Points, in no order, along strands that fork, close into loops and pass close to each other.
In the rows, zero is written as 128.
Two points are linked if the straight distance between their rows is under 137. Some points are linked to none.
Z_991: [142 123  97 168 157 166 112 109 133  97 114 148  87 109  78 127 157 159
 193 134 142 139 109 135 146 112 136  86 189 111 176 132  80  91 145 142
  67 175]
Z_68: [175 114 161 109 104 127 142 115 175 120 178 137 122 167 116 205 144 111
 144  70 127 123 124 166 134  92 147 139  84 157 137 125 136 115  87 120
 144  98]
Z_714: [160 100 146 155  98 148 147 130 177  64 159 161 151 144 108 178 173 109
 149  97 106 108 153 118 193 109  92  87  85 135 142 112  85  99 108 120
 121 111]
Z_140: [133 115 131 141 117 136 101 120 153 106 137 127 110 127 136 156 144 145
 162 102 117 131  90 168 146 102 132 147 126 113 138 164 108  86 134 139
 139 130]
Z_928: [132 155  99 130  42 113 106 123 129 136  98 109 139 113 184 136  86 133
 131 164 122  80 131 177 112 167 133 128 108  64  77 147 149  88 120 114
 151 131]
Z_575: [ 99  95  91 143 147 144 148  86 100 113  76 173 135 113  96  64 148 139
 106 175 136 129 135  75 146 145 116 100 135 128 157 154 129 135 164 121
 114 123]
Z_188: [157 138 106 160 138 129 148 134 115 172 111 100 122 118 144  46 113 133
 151 200 122 150 143 152 131 163 115 124 168 152 136 153 161 155 159 107
 111 186]
Z_849: [153 117 108 166 205 111 174 184 139 153 203 127 130 117 102 107 167 113
 102 125 100 180 196 154 148 141  96 146 136 105  81 117 130 171 184 123
 133 175]
Z_137: [130 169 191 109 148  93 108 141 137 161 144  95 151 111 170 157  90 114
 160  95 102 124 113 123  94 129 102 145 113 149 124  91  98 135  97 155
 109 144]
Z_311: [109 193 110  94 123  95 106 142  95 195 119  91 113 107 177 131  74 116
 103 161 136 133 109 171  66 167 149 161 154 121  88 154 177 138 142 138
 113 161]
Z_186: [115 121 128  83 192 131 111 139 108 185 165 110 108 137 128 119 118 127
  89 103 169 180  96 141  76 100 168 187 136 167 124 129 178 179 105 147
 144 102]
Z_759: [ 89  92 158 108  71 118 151  75 145 115  86 127 126 163 157 117 136 131
 118 127 140 113 113 118 145 112 143 155  80 165 163 178 162 140 116  83
 198  66]
Z_52: [152 104  71 176 104 159 125 124 135  57 127 175 117  95  95 128 160 150
 144 140 125 115 134 164 173 129 129 101 141  64 102 150  89  78 153 129
 120 123]
Z_370: [124 105  84 130 111 134 108 159  82 116 105 145 173 124 141  92 135 132
  79 144 165 120 148 104 136 130 143 142 126  78  83  74 115 151 127 140
 168  73]
Z_578: [114 122 158 150 153 116 149  96 154  88 124 142 132 118 123 146 145 135
 171 112  90 122 131  91 167 130  80  88 136 121 196 120  76  82 129 134
  82 164]
Z_428: [140 161 113 146 147 131  68 173  99 143 113  99 146 109 151 115  94 153
 168 162 130 140 116 127  94 141 119 125 168 115 100  76  73 130 110 178
 103 150]
Z_610: [164 126 135 151  33 138 110 135 126 120  82 104 151 147 170  88  98 138
 179 189 128  87 143 135 161 143 135 109 133 129 102  93 107 130 103  94
 194 115]
Z_789: [107 115 110 170 161 141 144  96 149  82 130 152  76 107 105 139 188 135
 135  97  87 174 115 150 178 120 125 145 145 104 183 207 104  88 178 108
  98 166]
Z_440: [173 116 154 157  52 136 115 141 159 124 118 100 145 154 163 129 123 146
 181 156 113 100 141 172 163 118 131 123 117 136 118 102  97 124  86 107
 182 130]
Z_228: [198 100 130 175 108 121 183 155 177 114 194 157 114 149 135 147 150 125
 156 132  91 141 190 172 203 128  99 110  71 113  91 130 126 130 142  89
 156 153]
Z_499: [120 159 170 102  87 109 156  93 152 167 105  95 116 151 171 105  83 116
 155 167 136 108 125 118 114 147 121 113 113 197 162 145 174 133 110  76
 136 147]
Z_898: [104 102 110 126 232 133 129 171 106 150 184 141 133 116  97 123 171 133
  69  82 138 192 146 119 120 109 133 157 140 104 114 108 125 175 144 163
 130 111]
Z_847: [127 182 167  87 153  97 130 138 137 173 145 111 136 108 126 149  90 105
 130 112 111 116 112  96  77 142 118 129 130 170 121 110 164 145 119 153
  71 157]
Z_783: [138  96 118 177 101 140 104 148  95 156 103 112 150 134 178  83 119 155
 147 179 116 153 154 155 157 132 120 160 135 104  88 121  96 173 130 106
 199 121]
Z_863: [107 128 108  76  79 116 113 131  93 157  97 126 146 136 158 122  98 121
  72 163 174  99 115 100 107 140 156 149 108 131  85  95 168 158 101 114
 159  55]
Z_35: [154 106 154 118  83  87 127 155 138 139 154 113 168 132 196 162 122 102
 107 104 112 110 172 156 148 132 110 146  74  98  81  86 129 142 100 121
 187 105]
Z_50: [142  96 148 129  29 128 152 134 140  95 119 141 175 170 146 129 131 101
 119 137 124  73 160  94 180 131 108 107  77 154 128  86 112 131  96  89
 183  78]
Z_540: [157 142 160 139 194 101 166 156 160 155 200 114 113 120 134 165 137 111
 127  61  63 169 145 158 150 122  99 149 111 123 127 131 111 136 137 135
 117 167]
Z_82: [110 159 111 146 174 100 137 156 120 173 159 101 121  95 151  95 127 112
 101 131  90 172 150 158 113 169 124 175 143  83  91 174 153 144 179 122
 137 194]
Z_170: [171 154 120 123 193 131 155 165 161 138 197 138 126 131  82 154 139 118
 140  87 113 134 125 121 123 118 121 104 139 165 117  78 136 147 125 178
  69 140]
Z_889: [ 62 173 133  65 181  80 116 134  94 134 140 136 130  94 116 165 121 112
  49  82 124 133 104  84  67 141 130 140 120 109 109 123 142 133 144 175
  80 115]
Z_357: [106 122 138  95 164 125  68 143 114 158 155 111 114 130 152 166 126 140
 104  78 147 180  84 188  84  85 171 200 143  94 131 163 137 130 118 152
 182  87]
Z_669: [130  94 118 140  84 174 114 117 124  41 105 165 142 149  60 139 169 136
 134 119 174  79 135  86 157  91 152  88 124 139 148 104  85 112 102 128
 127  67]
Z_623: [130 129 102 106  90 135 163  87 152 121 117 141 101 170  85 134 132 122
 108 136 168  93 112 128 112 121 169  99 124 176 135 166 210 119 121  91
 115 101]
Z_494: [128 144  62 132 174 162 136 132  97 132 116 158 101 100  64 107 149 132
  82 144 137 138 104 140  89 148 165 123 193  85 101 161 155 108 169 144
  81 157]
Z_469: [170 182 133 119  83 133 133 152 172  67 144 115 157 124 108 181 114 112
 158 103 122  51 120 113 128 123 117  72 122 127 125  75 100  59  77 142
  75 145]
Z_945: [ 68 171 127  60 177 106 124 126  80 138 121 149 113  90  88 147  97 116
  83 107 131 123  86  67  64 137 118 118 128 150 129 138 151 123 141 168
  49 128]
Z_573: [133 158 189 142  73 115  94 125 155 115  99  82 147 126 196 142  88 130
 205 126  98  89 112 138 145 127  94 110 110 128 164 102  82  82  78 125
 135 157]
Z_259: [ 95 117 163  81 110  73 139 105 129 127 157 120 152 123 180 185 126  98
  65  69 122 115 141 129 124 134 125 177  62 110 123 156 158 129 129 126
 168  85]
Z_23: [ 91 145 162 114 129 103 161  95 142  93 113 139 143 110 115 135 110 113
 145 117 115  99 135  50 133 129  88  68 121 153 179 118 113  99 113 126
  79 146]
Z_254: [112 179 142 102 135 104 122 132 151 104 117 127 134  89 112 186 108 117
 130  94  90  91  98  94 107 149 108  95 142 101 147 133 109  62 121 163
  52 171]
Z_694: [170  77 104 164 132 156 166 130 124 165 141 141 123 164 129  57 145 133
 118 186 147 157 150 161 168 145 143 150 129 165 113 139 166 190 158  94
 184 126]
Z_435: [158 155  87 115  96 149  89 151 137  77 122 136 136 120  89 165 129 147
 140 111 161  81  97 141 100 114 169 101 135 101  93 103 101  79 103 164
 109 106]
Z_496: [108 159 164 143  62 112  88 121 118 126  66 101 165 109 201 127  91 129
 176 166 110  93 124 113 136 149  92 105 118 106 136 112  83 103 115 127
 143 145]
Z_138: [129 155 111  79 104 131 159 103 143 144 115 123  99 141  97 151 107 118
  84 131 161  91 105 145  89 137 174 114 129 154 114 176 218 120 115 111
 103 114]
Z_202: [118  90 111 127 135 132  94 149 111  78 146 157 163 123 119 171 163 131
  85  78 126 141 130 138 138 100 141 147 120  60 105 129  80 103 130 158
 153  83]
Z_827: [155 105  76 171 164 172 141 103 116 102  92 162 105 100  68  85 165 149
 158 163 150 146 127 119 137 141 139  90 186 116 158 143 102 100 169 123
  71 158]
Z_527: [ 83 118 152  88 160 123 106 137  75 161 125 117 141 128 155 103 110 138
 108 143 147 155 113  59 107 110 136 164 108 158 131  90 120 199 107 144
 152  82]
Z_211: [130 115  65 149 116 134 157 117 120 121 115 154 123 104 131  88 142 120
  73 160 116 123 149 160 136 169 136 137 133  63  89 188 169 117 179 101
 142 133]
Z_984: [133 115 119 112 169 143 168  92 154 132 169 140  85 157  79 142 175 126
 103  97 140 156  88 135 125 103 166 149 132 174 159 197 183 145 147 119
 104 114]
Z_865: [151 126 115 170  76 156 122 106 132  66  73 136 136 141 105  98 116 153
 190 160 156  71 158  91 149 120 134  68 167 109 170  91  71  84 111 102
  95 135]
Z_505: [169 168 119 137  71 152  96 161 159  69 128 113 145 140 102 166 105 133
 185 110 143  66 114 144 120 107 141  83 137 123 122  83  92  67  75 145
 107 144]
Z_661: [138 143 138 136 107 149  96 148 117 130 104 104 119 162 108 100  95 155
 185 164 167 106 119 100  99 102 147 108 170 177 143  65 100 134  93 138
 126 131]
Z_463: [ 83 140 131  98 175 116 133  96 110 136 100 144 113 111  85 111 123 135
 112 133 124 136  99  73  81 128 119 114 134 150 164 147 151 120 152 146
  72 142]
Z_240: [131 124  46 149 156 168 138 126 105 136 123 150  99  99 104  81 152 123
  69 149 135 158 118 168 103 160 168 156 174  75  97 182 169 125 180 125
 128 141]
Z_920: [139 150 195 147 161 136 121 126 142 163 131  74 114 155 155 116  92 151
 205 119 108 153 110 116 120 107  96 125 144 198 184  83  84 146  86 142
 116 162]
Z_246: [137  64 158 109 130 141 145 142 117 158 169 139 128 178 116 142 149 122
 113 102 130 145 158 111 167  76 132 146  84 170 128  79 117 194 106 108
 185  50]
Z_297: [140 144 108 116  80 154  90 123 129  94  98 136 131 142  90 140 114 148
 139 119 179  85  94 140  98 107 183 112 149 132 124 126 124  97 109 135
 139  95]
Z_715: [176 117 149 150  98 116 163 143 181  88 183 147 144 126 150 172 151 119
 147 108  72 120 179 153 199 128  80 104  67  98 111 102 100  98 121 114
 137 138]
Z_218: [ 50 121 108 134 122 125 101 105  91 106  65 161 134  81 145 126 139 134
  78 119 118 131 100 126 109 142 133 153 132  45 128 193 118  85 174 139
 149 115]
Z_485: [ 56 160 157  98 117 100 120  75  91 167  78 128 120 117 170 112  94 117
 111 157 146 126  90  93  89 145 113 138 122 162 159 171 171 144 148 119
 119 123]
Z_136: [121 148 112 123 109 136 141  78 113  95  64 154  97 133  76  97  90 140
 162 153 173  97 131  90 109 117 143  69 169 129 177 155 141  67 131  91
  75 155]
Z_919: [ 89 110 153 115 173 111 132 112 125 115 124 144 148 114 130 147 140 124
 103  82 107 138 110 104 129 126 112 145 105 122 150 145 112 125 131 161
 120 109]
Z_815: [134 130  95 132 164 164 160 115 131 104 134 166 102 129  32 112 157 134
 126 130 152 130 113  87 120 115 142  88 163 170 143 110 141 140 132 153
  66 130]
Z_873: [190 110 147 122 118 143 148 133 172 123 187 143 106 174  83 201 168 107
 150  71 149 126 142 131 155  76 137 111  97 184 120  91 119 143  81 115
 144  80]
Z_248: [163 125 180 146  71 134 114 124 179 112 132 104 148 148 160 155 119 136
 204 115 113  97 135 143 171 100 100 108  93 141 162 106  75  90  73 110
 157 142]
Z_134: [132 160 100 127 166 126 131 146 118 146 119 128 118  89  98 110 125 127
 110 139 107 144 112 138  98 154 138 124 176 106 114 146 142 112 164 154
  71 182]
Z_331: [122 130 132 101 205 126  97 179  96 197 176 100 118 149 136 119 126 132
  94 108 161 193 134 148  83 108 165 177 141 134 101  92 159 198 112 150
 148 115]
Z_108: [124  93 127 171 131 138 100 137 113 121 117 130 151 129 160 113 151 147
 149 135 107 148 153 161 178 119 104 149 122  84 123 139  82 127 154 119
 186 123]
Z_51: [123 180 123 111 121 128 133  95 152 102  88 131 102 108  97 127  87 144
 161 128 140 106 105 117 103 128 140  70 179 129 174 148 143  51 127 118
  52 184]
Z_423: [124  80  97 132 144 158  88 130 121  97 143 149 118 130  99 179 179 141
  98  79 151 160 117 175 137  78 169 157 129  70 109 152 100 120 136 139
 169  70]
Z_755: [128  81 156 122  58 134 150 110 156  96 115 137 142 168 141 151 151 119
 111 120 136  91 148 120 164 102 138 140  80 165 149 134 137 135 114  86
 208  63]
Z_572: [121 155 146 101 164  79 118 169 139 164 183 113 138 105 137 180 111 112
  83  43  95 135 144 148  80 138 127 156 124  83  77  94 142 142 132 166
 106 142]
Z_476: [136 135 112 159 150 111 152 164 142 149 178  92 100 110 153 107 144 124
 112 139  87 178 175 200 129 160 125 179 117  74  89 181 149 141 167  93
 180 198]
Z_663: [118 125 108 117  83 163  92 110 100  96  57 140 122 145 119 114 109 152
 140 164 189  96  80 110  90 111 176 123 158 138 125 134 139 108 115 121
 153  96]
Z_637: [143 111 122 146 151 141 156  94 168  82 173 174  85 132  62 171 200 131
 135  94 136 134 112 112 164  97 145  93 121 141 146 166 115 112 139 123
  88 115]
Z_772: [166 108 126 147 112 117 137 143 147 151 184 103 102 141 159 135 134 139
 131 136 110 157 156 221 151 129 132 176 102  92  87 165 159 128 142  93
 191 152]
Z_449: [141 135 130 135  37 144 123 140 122 161  88 103 137 176 167  84  84 137
 142 200 140  84 132 123 134 142 145 113 139 154  97 110 150 148 105  90
 184 113]
Z_283: [153 116 146 158 186 131 125 137 152 158 170 109  84 142 122 126 152 131
 178 114 105 193 109 180 150  96 104 153 150 157 164 163 115 141 146 121
 122 166]
Z_689: [140 157 113  70 128 109 159 126 150 166 158  97 100 144 109 153 107 106
  85 105 141 115 104 152  70 142 156 155 128 161 104 154 211 141 129 144
  96 135]
Z_745: [ 80 120 151 123 116  74 136 102 130 134 122 129 152 113 193 136 129 102
  85 102  94 122 149 121 148 150  89 171  81  95 136 173 134 130 156 116
 173 121]
Z_510: [106 177 150  84 108  82 121 129 144  97 124 124 155  92 150 206 109  98
 100  79  89  85 106 106  92 145 116 115  93  89 125 125 114  80 109 160
  81 130]
Z_892: [ 73  94  81 134 122 134 130  96  92  88  75 172 140  97 134 115 162 131
  46 124 135 118 114 117 134 142 150 147 119  50 122 196 143 105 172 125
 158  77]
Z_615: [135 110 129  89 108 106 149 112 153 120 162 129 137 137 133 194 150 112
  93  70 132 120 119 154 114 129 151 147  91 130 121 146 167 113 113 125
 147  86]
Z_556: [131 155 173 127 109 120 134 131 157  68 120 131 156 136 107 156 113 111
 152  99 129  63 141  54 129 119 102  63 112 158 164  65  85  88  72 139
  82 148]
Z_636: [165 112 124 125 137 142 135 156 135 173 151 104 133 165 125 104 107 132
 131 144 134 140 140 137 128 124 149 150 133 175 111  89 152 186 110 126
 146 113]
Z_685: [138 159 123 138 180 113 140 134 140 151 124 110 107  99 118  96 121 119
 141 153  94 147 126 116 111 161 109  99 178 131 150 131 127 109 155 142
  52 215]
Z_629: [ 66  99 166 113  76 136 104  86 111 120  60 122 125 158 162 117 116 138
 147 138 158 119  91 110 125 105 141 152 106 160 171 158 120 135 119 103
 202  76]
Z_165: [160 124  94 160 193 124 185 140 139 144 174 141 115 128  82  89 155 111
 109 139 106 163 160 128 145 155 106 121 153 149 117 133 154 160 179 134
  93 178]
Z_604: [162  73 145 108 114 148 143 156 139 127 176 145 125 186  91 162 160 125
 125  82 150 133 159 125 169  81 143 121  99 185 118  51 104 167  94 124
 156  49]
Z_679: [110 143 122 107 198 143 131 116 119 120 123 141 106 119  48 134 135 141
 137 117 136 142  89  75  97 121 133  97 166 165 168 119 127 123 129 174
  54 156]
Z_267: [100 174 157 132  73 100 112 130  98 153  84 101 168 108 227 111  83 127
 146 178 110 103 146 116 123 166  92 125 113 126 119 123 107 146 128 128
 150 138]
Z_340: [ 67 124 125 104  90 150  89  94  96 111  49 144 112 134 139 106 102 155
 120 162 191 126  76 110  94  96 158 143 139 149 155 157 143 124 129 102
 176  80]
Z_133: [171 141 144 160 183 120 147 169 165 156 210 107  87 137 118 154 138 112
 159 104  77 198 135 190 153 109 116 158 136 125 113 148 119 135 143 127
 110 187]
Z_533: [130 139 159 128 206  88 137 182 140 156 200 103 145 113 126 175 133 106
 111  47  84 170 161 145 117 126 104 156 121  92 110  89 102 148 131 169
 112 160]
Z_273: [ 72 135 136 118 108 116 115  87  93 167  75 124 127 118 185  89 119 120
 104 171 145 133 109 134 101 142 121 157 116 138 146 186 160 143 150 108
 163 122]
Z_963: [107 117 130 118 160 153 155  83 132 146 128 128  84 140  90 108 159 132
 126 136 155 168  91 139 106 112 150 147 135 195 178 191 176 149 150 104
 134 126]
Z_501: [116 147  92  98 112  93 133 142 108 174 149 106 135 117 176 114 105 107
  42 133 148 117 161 155  97 182 133 160 117  85  60 129 193 145 148 110
 146 118]
Z_78: [ 86 169 101 128 162  99  99 159 101 164 136  88 112  93 159 125 104 113
  99 129 116 166 119 164  75 156 142 191 162  81  89 163 150 143 160 145
 123 181]
Z_372: [136  99 116 131 139 152  77 138 109 130 152 131 115 156 122 172 153 150
 126  79 151 156 112 205 125  76 174 176 127  89 119 153 102 115 115 147
 193  75]
Z_217: [159 137 133 140  78 118 126 156 142 106 110 112 174 130 148 119 108 121
 156 154 109  81 159  93 154 146  86  79 118 130 107  56  88 121  94 142
 106 138]
Z_987: [152 136 103 147 196 124 168 150 153 127 186 153 126 122  73 121 148 109
 117 114  96 150 145 102 137 152 102  91 152 151 132 106 140 155 146 154
  38 173]
Z_900: [175  96 129 146 124 115 167 144 156 130 202 139  99 142 124 168 163 121
 116 109 115 156 174 204 168 131 141 153  89  94  92 144 143 134 151  98
 172 143]
Z_832: [ 95  87 153 159 120 153 113  90 128  71  79 145 131 138 113 116 157 152
 171 137 144 118 128  97 151 103 106  99 130 142 206 122  68 117 125 124
 141 115]
Z_100: [119 156 118  93  73 131 119 138  99 161  93 126 126 147 153 103  78 125
 105 189 157  88 121 105  97 153 150 124 124 155  89 112 181 155 111 106
 134 101]
Z_408: [137 104  67 165  89 177  98 139 100  65  85 169 159  91  94 131 147 144
 121 140 136  89 127 131 136 133 142 120 140  40  94 122  80  84 134 147
 123  97]
Z_642: [122 114 140 124  84 101 172  92 150 127 105 129 146 130 149 101 126 118
 108 167 105  98 159 106 166 161  95 103 100 151 136 149 153 139 131  99
 150 114]
Z_938: [115 134 133 129  65 105 141  92 150 123  89 130 131 124 169 128 115 129
 122 155 111  89 129 155 145 159 123 129 102 108 121 174 151  90 132 100
 151 127]
Z_25: [129 136 114 153  70 164 136  83 116  57  67 151 118 157  81 100 101 145
 191 155 182  74 148  90 134 109 154  64 161 128 183 116 121  74 115  88
 101 134]
Z_47: [124 129 121 151 104 109  98 157 100 170 130  99 151 127 200 105  99 136
 135 162 124 147 151 170 134 143 121 168 135  87  71 115 126 161 121 124
 190 129]
Z_705: [149 149 174 141 108 120 180  98 182 149 133 100 107 149 150 123 102 130
 170 151 111 102 142 135 147 135 107 101 116 177 178 139 157 103 101  76
 110 173]
Z_141: [ 83 128 116 118 124 149 115  89  82  99  56 154 136 114 107  83 116 143
 118 176 156 112 118  34 115 138 122  95 141 142 140 111 119 125 145 124
 103 111]
Z_503: [132 113  90 130 158 159 151 116 147  83 142 174 102 115  55 143 174 127
 119 115 142 125 119 120 145 119 147  82 140 139 141 147 139 109 144 140
  78 116]
Z_722: [167 112 101 171 118 155 138 120 112 168 112 114 110 142 146  46 141 133
 145 222 129 153 139 170 146 149 140 134 158 146 118 157 159 163 158  84
 151 158]
Z_680: [145 164 151  86 205 108 148 158 137 183 178 110 141 126 111 134 106 107
 125  91 109 154 119 112  98 127 111 136 128 175 114  74 154 175 118 169
  76 146]
Z_797: [123 106 121 110 122 112 119 140 140  71 158 159 168 113 111 187 154 100
  82  64 110 104 148 128 136 125 123 128 103  63 102 113 107 100 122 167
 119  90]
Z_44: [120  76  99 171 181 149 130 145  96 138 137 142 150 129 122  97 165 140
 128 128 119 161 155 125 176 119 104 141 131 109 122 121  82 177 142 140
 163 112]
Z_338: [155 139 128 118  82 104 112 150 147 114 150 109 164 121 175 171 106 118
 125  98  97 102 140 149 135 134 110 131  85  87  92  96 107 104  98 146
 148 131]
Z_448: [134  78  88 148 153 163 124 154  90 107 116 161 157 132 114 102 159 135
  94 123 145 140 153 101 165 116 130 124 117  96 100  89  97 155 141 144
 161  76]
Z_129: [104 174 146 121 140 117 128 122 176 101 120 112 103  93 121 158 112 129
 157 102  91 113  88 109 121 138 120 107 157 107 179 147 116  40 120 124
  46 188]
Z_662: [147 117 112 171  85 147 116 111 133  93  78 121 134 116 134  83 120 160
 205 176 117 104 155 120 163 149 117  86 162  92 158 110  73  84 133 111
 109 161]
Z_313: [167 148 146 138 128 130 170 118 187 150 152 125 115 139 134 129 121 123
 148 142 108 119 143 139 147 145 118  96 126 170 140 120 165 122 120 104
  96 166]
Z_858: [103 121 101  96 117 128  93 156  67 138 117 129 146 126 177 110 114 138
  56 153 181 140 123 124 107 117 165 161 122  89  87  91 138 157 106 118
 187  50]
Z_765: [108 109 119 111 146 155 132  95 108 159 105 126 106 144 109  63 127 133
 116 183 166 157 115 106 119 125 152 151 131 178 159 161 174 176 139  91
 144 112]
Z_470: [139 123 125 122 119 155 133 144 129 147 122 119 121 160  94 100 114 144
 150 165 157 116 129  90 117 112 153 113 145 190 128  87 134 160 107 119
 124 120]
Z_778: [136  60 101 160 117 149 137 153 101  73 128 176 178 128 115 123 181 125
  81 123 129 119 183 106 201 126 117 120  95  72  96  93  82 140 143 122
 185  65]
Z_819: [131 145 146  69 174 121 128 132 127 188 159  98 104 144 108 140 116 119
 118 115 156 143  81 141  64 110 162 162 120 186 129 123 200 169 112 145
 116 119]
Z_414: [100 106 109 124 128 132 132 100 102 160  98 134 122 133 155  66 126 120
  89 180 147 137 120 118 130 155 135 158 125 142 124 166 183 163 141 102
 164 110]
Z_252: [104 115 135  96 146 108 164 100 151 133 162 140 104 140 110 176 153 107
  84  79 116 160 116 150 120 127 139 174 109 139 146 198 181 134 153 124
 132 119]
Z_927: [136  88 122 163 153 138 153  85 155  72 151 174  73 132  87 155 199 132
 141  87 120 169 103 140 198  92 125 106 135 126 174 206 101 105 160 100
 112 131]
Z_905: [140 118 150 142  82 143 128 109 156  37 130 158 149 149  88 180 166 115
 154  84 140  82 134  98 161  93 120  82 102 141 159 128  83  91  96 131
 131  99]
Z_574: [131 148 120 131 178 126 147 121 116 173 119 108 113 111 121  43 116 125
 149 182 102 170 128 110 109 158  96 109 175 158 163 141 145 138 160 119
  70 207]
Z_197: [ 71 149 130 110 187 126  95 125  59 120  82 143 143  82 116 107 106 154
 126 159 131 147 110  26  94 145  94 112 149 147 134  75  79 154 133 181
  74 135]
Z_645: [104 121 161  69 150 114  88 124 110 169 138 114 130 136 155 155 114 136
  90  77 173 160  83 145  75  95 169 188 113 143 127 114 147 153  95 145
 174  71]
Z_482: [161  86 148 176 181 144 138 130 125 164 154 116  90 145 123 112 163 134
 172 126 103 191 146 175 172 100  79 151 125 159 157 150  94 161 152 114
 161 144]
Z_917: [131 182 160 117 119 105  74 162 118 163 123  91 154 101 182 152  76 133
 177 128 112 114 108 136  86 137 106 133 138 125 100  90  92 115 101 175
 107 153]
Z_324: [112 108 183 120 168 145 141 100 130 121 132 123 106 151  84 120 116 141
 171 111 143 143 112  69 130  97 123 122 120 220 196 100 121 160 104 134
 119 119]
Z_26: [125 166 145 114 142 108 105 143 110 200 128  77 126 124 183 103  86 120
 139 164 137 148 118 144  88 148 129 158 152 162 115 143 162 167 131 136
 124 153]
Z_649: [ 94 168 125  77 190  90 110 165 124 142 171 129 131 104 109 180 120 117
  64  60 111 144 102 115  82 130 146 156 139  95  98 116 148 128 139 187
  79 133]
Z_513: [105 140 200 122 159 121  95 128 112 182 104  77 122 137 173 109  85 145
 195 131 127 169  93 110 105 111 104 142 132 190 175 107 102 169  97 147
 133 156]
Z_825: [145 132 108 143 146 153  80 149 100 125 101 127 131 125 109 113 105 158
 173 150 152 118 104 122 100 121 131 116 178 130 118  88  77 121 112 178
 112 142]
Z_425: [129 134  73 129 113 165  73 147 103  67  85 151 155  95  91 154 151 140
 109 118 141  94  94 118  99 125 152 103 147  52  91 107  83  72 124 166
 106  93]
Z_77: [169 112 127 152 188 120 144 183 127 163 211 110 137 141 115 122 151 124
 121 116 116 192 192 175 141 124 113 154 121 111  69  87 133 174 141 133
 147 143]
Z_328: [113  91  93 157 154 162 171  80 112 107  79 176 111 110  76  72 173 138
 133 169 131 145 144 100 155 149 130  90 165 123 167 160 123 116 182 104
  93 150]
Z_973: [109  79  76 152 102 146 155  91  95 102  82 189 133 109 127  83 165 119
  54 158 140 125 149 121 151 151 141 128 114  79 102 187 160 122 175  99
 173  89]
Z_153: [199 105 116 162 153 149 134 183 130 186 179 109 122 156 123 101 133 122
 152 148 126 172 174 179 148 123 118 145 137 153  94  88 138 188 138 122
 151 155]
Z_312: [ 76 151 182  88  97 113 138  79 115 150  81 118 110 139 157 110  83 122
 143 169 143 106 112  82 105 130 124 122 104 200 181 148 167 147 121  87
 129 132]
Z_630: [145 156 116 132  67  99 100 154 133 113 120 100 149 106 171 155 108 135
 133 117 114  84 142 176 125 158 125 145 105  64  76 132 121  96 106 142
 153 133]
Z_931: [131 131 127 136 198 149 110 122 135 106 149 126  94 117  82 132 145 142
 166 107 132 153  90 132 109 109 131 115 188 146 179 148 104 111 135 158
  82 157]
Z_394: [112 173 179 129 153 109 105 134 110 202 112  73 122 117 194  88  79 124
 173 166 113 164 117 126  89 143  88 143 146 178 140 118 141 173 124 132
 107 175]
Z_452: [173 107 138 131  99 136 167 135 171 151 167 123 121 167 121 124 135 112
 142 137 129 119 143 164 153 131 136 120 109 181 120 117 172 155 114 107
 146 122]
Z_977: [ 92 134 134 100  99  90 114 132 123  81 127 147 172  88 138 180 142 104
  78  76  95  84 121 101 130 140 102 127  88  61 119 130  93  77 123 157
 110 104]
Z_844: [152 102 149 121  37 104 134 154 138 137 136 125 186 156 184 129 106 103
 105 139 121  90 185 118 169 150 114 126  81 140  92  65 142 158 104 109
 191  85]
Z_638: [145 119 137 171 120 137 135 114 161  92 123 121 144 118 148 125 139 147
 188 148  91 123 164 124 198 139  91  90 131 102 161 105  49  89 119 120
 103 159]
Z_208: [111 159 154 136 114  95 102 137  97 174 125 102 150 114 212 117  89 119
 133 144 112 130 145 151 114 156 105 161 115 110  93 141 131 164 139 129
 155 146]

A fork is a point with three links, a tip a point with one. Leave the first point through the second and follow the links. Name the first fork or tip that comes.
Z_863 / Z_100 | Z_208
Z_797 / Z_977 | Z_435
Z_311 / Z_78 | Z_669
Z_25 / Z_136 | Z_186
Z_759 / Z_755 | Z_642

A piece is all that can be reached along the links. How many separate loops has the piece of each point below (a circle has one, a figure eight two, a Y none), and how many tips (points with one link)?
Z_331 | loops 0, tips 4
Z_499 | loops 1, tips 2
Z_26 | loops 1, tips 3
Z_927 | loops 0, tips 3
Z_694 | loops 0, tips 2

Name the points in between on the shortest way along the links from the first point to the second, in order.
Z_815 / Z_283 | Z_679 Z_463 Z_945 Z_889 Z_649 Z_572 Z_533 Z_540 Z_133
Z_254 / Z_638 | Z_129 Z_51 Z_136 Z_25 Z_865 Z_662
Z_928 / Z_435 | Z_630 Z_338 Z_35 Z_844 Z_50 Z_755 Z_759 Z_629 Z_340 Z_663 Z_297
Z_188 / Z_973 | Z_574 Z_685 Z_134 Z_494 Z_240 Z_211
